Each scene shows the same named points in several views. A view is turned or mirrored, shifted and resized as a whole, has a little noise and may leave points out.
In the rows, 128 means zero.

Scene 1
View 1
(105): [120 139 129 117 122 163 129  53 149 116 161 133  93 140 108  84  73 161
 178  82 115 122  73 112 159 133  94  79 122 165 113 163]
(60): [ 89 166 137 107 115 120 150  74 122 118 133  96  86 132 107  87 121 137
 104 140 110 100  95 128 121  99 107 138 119 139 135 125]
(38): [ 89 127 116  88 129 157 129  78 167 126 181 165 128 160  99 137 126 129
 168 131 140 106 122 127 128 124 104 100 129 153 111 134]
(147): [102 159 136 115 117 130 144  66 124 115 138  96  80 131 103  78 105 143
 123 118 109 105  82 122 130 104 107 121 113 145 135 135]
(45): [ 97 129 114 112 126 166 113  57 177 119 166 143 128 138 114 108 104 155
 174 104 117 121  99 115 141 143 125  85 132 140 116 150]
(56): [ 61 127 114  94 127 135 120  80 173 124 147 139 152 140 110 138 161 126
 125 167 131 109 138 132  95 113 146 134 144 107 126 113]
(92): [ 57 156 127 122 113  98 117  67 148 118  86  54 125  94 126  74 146 153
  76 152  89 129 108 122  81 100 184 155 137  81 161 110]
(5): [ 88 136 119 113 125 139 117  67 167 122 137 117 126 128 117 100 118 151
 141 128 115 126 101 121 116 122 141 109 131 122 130 134]
(47): [ 76 121 115  84 131 157 129  85 175 129 184 180 141 165 101 154 148 120
 165 150 146 101 135 134 118 121 107 117 138 137 109 128]
(172): [100 154 125 139 118 130 109  41 153 110 107  62 103 102 132  47  86 187
 131  86  82 141  69 105 125 130 157  91 119 121 149 154]
(144): [ 92 135 116 130 128 140 108  51 169 118 129 110 125 117 125  89 104 169
 146 102 103 134  95 111 122 134 156  93 133 122 134 147]
(193): [ 70 146 124  93 123 121 131  85 142 128 140 121 117 141 105 116 152 119
 107 168 123  97 125 135 100  96 127 152 131 118 134 112]
View 2
(193): [140 112 169 147 118 132 134 111 133 121 101 133 100 128 118 136 124 134
 142 193 107 116 132 138 133 146 157 141 156 111 144 108]
(5): [130 109 155 132  89 144 133 114 122 123 112 146 131 127 134 118 139 146
 126 149 141 104 106 126 126 136 148 140 126 124 144 125]
(144): [121 107 146 117  78 141 126 115 106 119 104 157 143 127 134 102 150 148
 128 127 162  99  95 123 127 132 143 138 108 130 142 138]
(147): [134 121 166 124 130 125 145 142 117 120 104 133 134 128 100 109 120 145
 136 132 169 104 119 142 128 152 161 135 142 123 157 113]
(47): [158 117 152 174  73 172 163  96 142 105 142 131 134 145 156 143 126 149
  96 175 105 107 133 147 111 128 155 159 143  99 135 101]
(38): [158 116 149 161  82 169 164 110 137 104 142 136 141 142 145 132 126 155
  93 150 124 100 125 150 112 132 153 151 133 103 143 105]
(60): [134 122 172 127 140 123 141 136 122 124  96 131 118 123  98 113 117 137
 145 156 149 110 128 138 134 152 160 132 148 123 152 112]
(92): [ 94  98 174  99 121  93  83 115  96 146  46 160  87 109 106 101 145 122
 182 177 141 116 100 107 150 151 145 120 126 147 150 150]
(105): [143 124 143 128  95 151 162 140 121 105 137 140 175 134 118 103 126 155
 102  90 192  89 104 149 113 139 155 144 114 126 153 124]
(45): [141 112 139 138  71 164 148 113 122 108 129 145 157 136 144 115 138 157
 102 124 155  97 105 138 114 129 149 147 114 118 143 128]
(172): [106 105 152  97  95 118 113 135  99 132  79 157 142 118 113  84 148 139
 149 115 191  98  86 114 133 143 143 129 100 151 150 150]
(56): [141 103 163 156  78 150 129  86 129 121 109 143 105 132 148 139 138 135
 124 199  95 110 127 132 127 131 148 150 143 108 134 117]
View 3
(56): [131 105 133 103 116 144  81 130 129 120 121  85 136  55 129 110  91 116
 153 115 157 108 140  94 135 125 130 159 143 115  93  84]
(147): [140 129 124 107  97  93 105 111 173 115 115 132 140 123  78 123 125 111
 132 133 148 136 159 115 160 143 144 142 135 162  94 141]
(45): [139 117 155  98  78 136 113 133 142 126 100 112 119 115 135 117 119 118
 135 124 107 119 143 103 157 120 135 113 138 114 111 146]
(47): [124 119 150 101  94 153  95 167 135  83 130  83 125  91 148 105  93 120
 138 110 122 114 139  70 148 115 142 144 134 113  97 105]
(193): [132 119 119 111 124 121  84 126 152 104 130 103 146  71  96 116  96 112
 149 120 174 119 152  99 139 138 143 171 139 145  91  87]
(60): [134 125 128 110 102 105 103 122 168  99 122 122 142 112  91 122 115 110
 134 129 147 131 155 102 156 139 145 149 131 161  92 125]
(105): [140 129 155 100  60 115 129 126 170 113  99 135 121 155 116 122 133 119
 125 131  98 137 150 108 176 131 143 105 133 135 110 174]
(5): [142 116 142  96 100 122 100 114 143 139 109 114 130  96 116 121 114 115
 142 124 142 119 145 109 147 130 134 132 146 125 102 121]
(172): [154 110 133 101  94  92 109  59 157 187  77 151 134 119  82 144 145 113
 144 144 147 129 158 152 155 148 131 110 147 137 107 155]
(38): [126 123 149  99  89 145 108 157 145  87 123  90 126 107 141 102 104 118
 135 113 118 120 142  79 154 122 144 133 129 124 101 122]
View 4
(5): [120 108 124 140 126 121 151 149 125 116 110 123 118 108 136 154 111 120
 159  95 115 137 156 134 160 102 136 146 163  88 145 153]
(193): [136 152 150 103 125 123 174 123 107 104  87 114  98 150 152 145 120 150
 184 103 110 171 164 130 117  99 103 130 166  85 159 176]
(56): [114 123 161 132 122 113 162 119  97 125  88 131  99 127 178 164 125 129
 177 128 112 175 151 154 127  88 117 120 175  97 142 191]
(105): [148 107  78 151 126 134 118 171 159 122 151 125 138  86  58 133  88  70
 121  82 136 129 148 130 153 119 136 149 165  84 152 134]
(47): [137 122 138 139 122 134 136 118 105 151 111 139 111 109 134 169 100  76
 146 135 131 195 144 167 108 107 105 101 188 104 143 206]
(38): [146 124 122 139 123 137 130 131 119 142 117 136 118 108 119 158  96  69
 138 123 129 181 147 159 118 110 107 117 179  98 143 188]
(45): [124  95 107 157 122 126 122 159 134 131 130 137 129  83 110 155  99  82
 134 106 127 142 145 148 158 111 139 140 165  95 142 162]
(144): [112  92 113 152 119 116 143 159 134 107 123 124 128  95 130 151 118 117
 155  90 117 108 152 131 185 106 159 156 161  88 140 134]
(60): [151 151 120  98 118 128 165 143 133  92 101 107 111 141 108 123 114 150
 174  78 110 144 165 108 131 110 113 154 152  72 171 141]
(147): [142 130 111 122 121 127 151 151 137 103 119 114 117 120 106 131 112 125
 157  80 116 133 159 119 148 111 128 151 159  82 157 138]
(92): [100 123 151 110 124  94 192 152 120  56  82 101  97 140 175 136 142 211
 212  73  94  91 166  96 195  80 154 184 133  66 153 114]
View 5
(147): [ 92  73 109  93 157 147 116 150 144 139 159 126 138  90  95  70 113 117
  90 157 111 119 101 109 117 130 125 137 104 154  89 140]
(56): [ 96 154 140 127 162 160 140 139 175  92 138 144 115 123  45 122 136 148
 138 142  72 121 112 140 138 136  76 108  55 131 120 155]
(47): [ 81 160 139 151 150 149 138 140 140  93 137 130 137 125  38  84 133 158
 128 150  57 117 102 123 144 133  73  88  42 129 116 182]
(105): [ 86 110 105  87 114 111 136 140 111 133 145 111 163  96  79  57 121 109
 109 167 101 115  78  87  67 101 125 111  91 134 141 144]
(5): [102 122 126 101 151 143 134 143 161 113 145 132 122 104  73 106 125 121
 124 148 103 126 110 127 112 119 106 126  80 134 120 137]
(38): [ 82 148 131 138 145 138 136 136 138 103 141 129 148 115  51  79 130 143
 125 153  65 113  98 110 129 131  84  90  54 126 122 172]
(172): [121  83 109  44 142 137 135 142 173 135 150 125 118  78 108 120 114  85
 119 152 143 127 107 123  67 105 148 162 114 143 134  99]
(60): [ 92  72 115 100 171 167 107 150 156 137 163 135 120  85  90  76 113 123
  94 148 110 118 110 123 136 137 113 134 104 153  68 144]
(92): [129  69 127  60 195 180 127 152 222 131 162 151  71  83 107 161 109 100
 120 138 138 133 132 164 123 129 135 183 123 154  85  91]
(45): [ 97 139 118 101 128 126 151 134 138 117 137 121 148 110  62  95 129 122
 126 157  85 119  94 105  89 109 106 108  70 125 146 146]
(144): [114 118 121  76 135 135 143 139 166 115 142 132 122 100  81 118 128 110
 130 152 112 127 106 125  81 107 122 135  95 128 144 120]
(193): [ 92 106 132 132 185 182 115 153 176 115 149 146 107 104  71 102 126 144
 111 140  82 118 117 138 168 146  85 128  78 142  70 152]

In a view up to two points have been moved. Name them for each view, in the order of its rows, or write none.
view 1: (92)
view 2: none
view 3: (60)
view 4: (147)
view 5: (56)
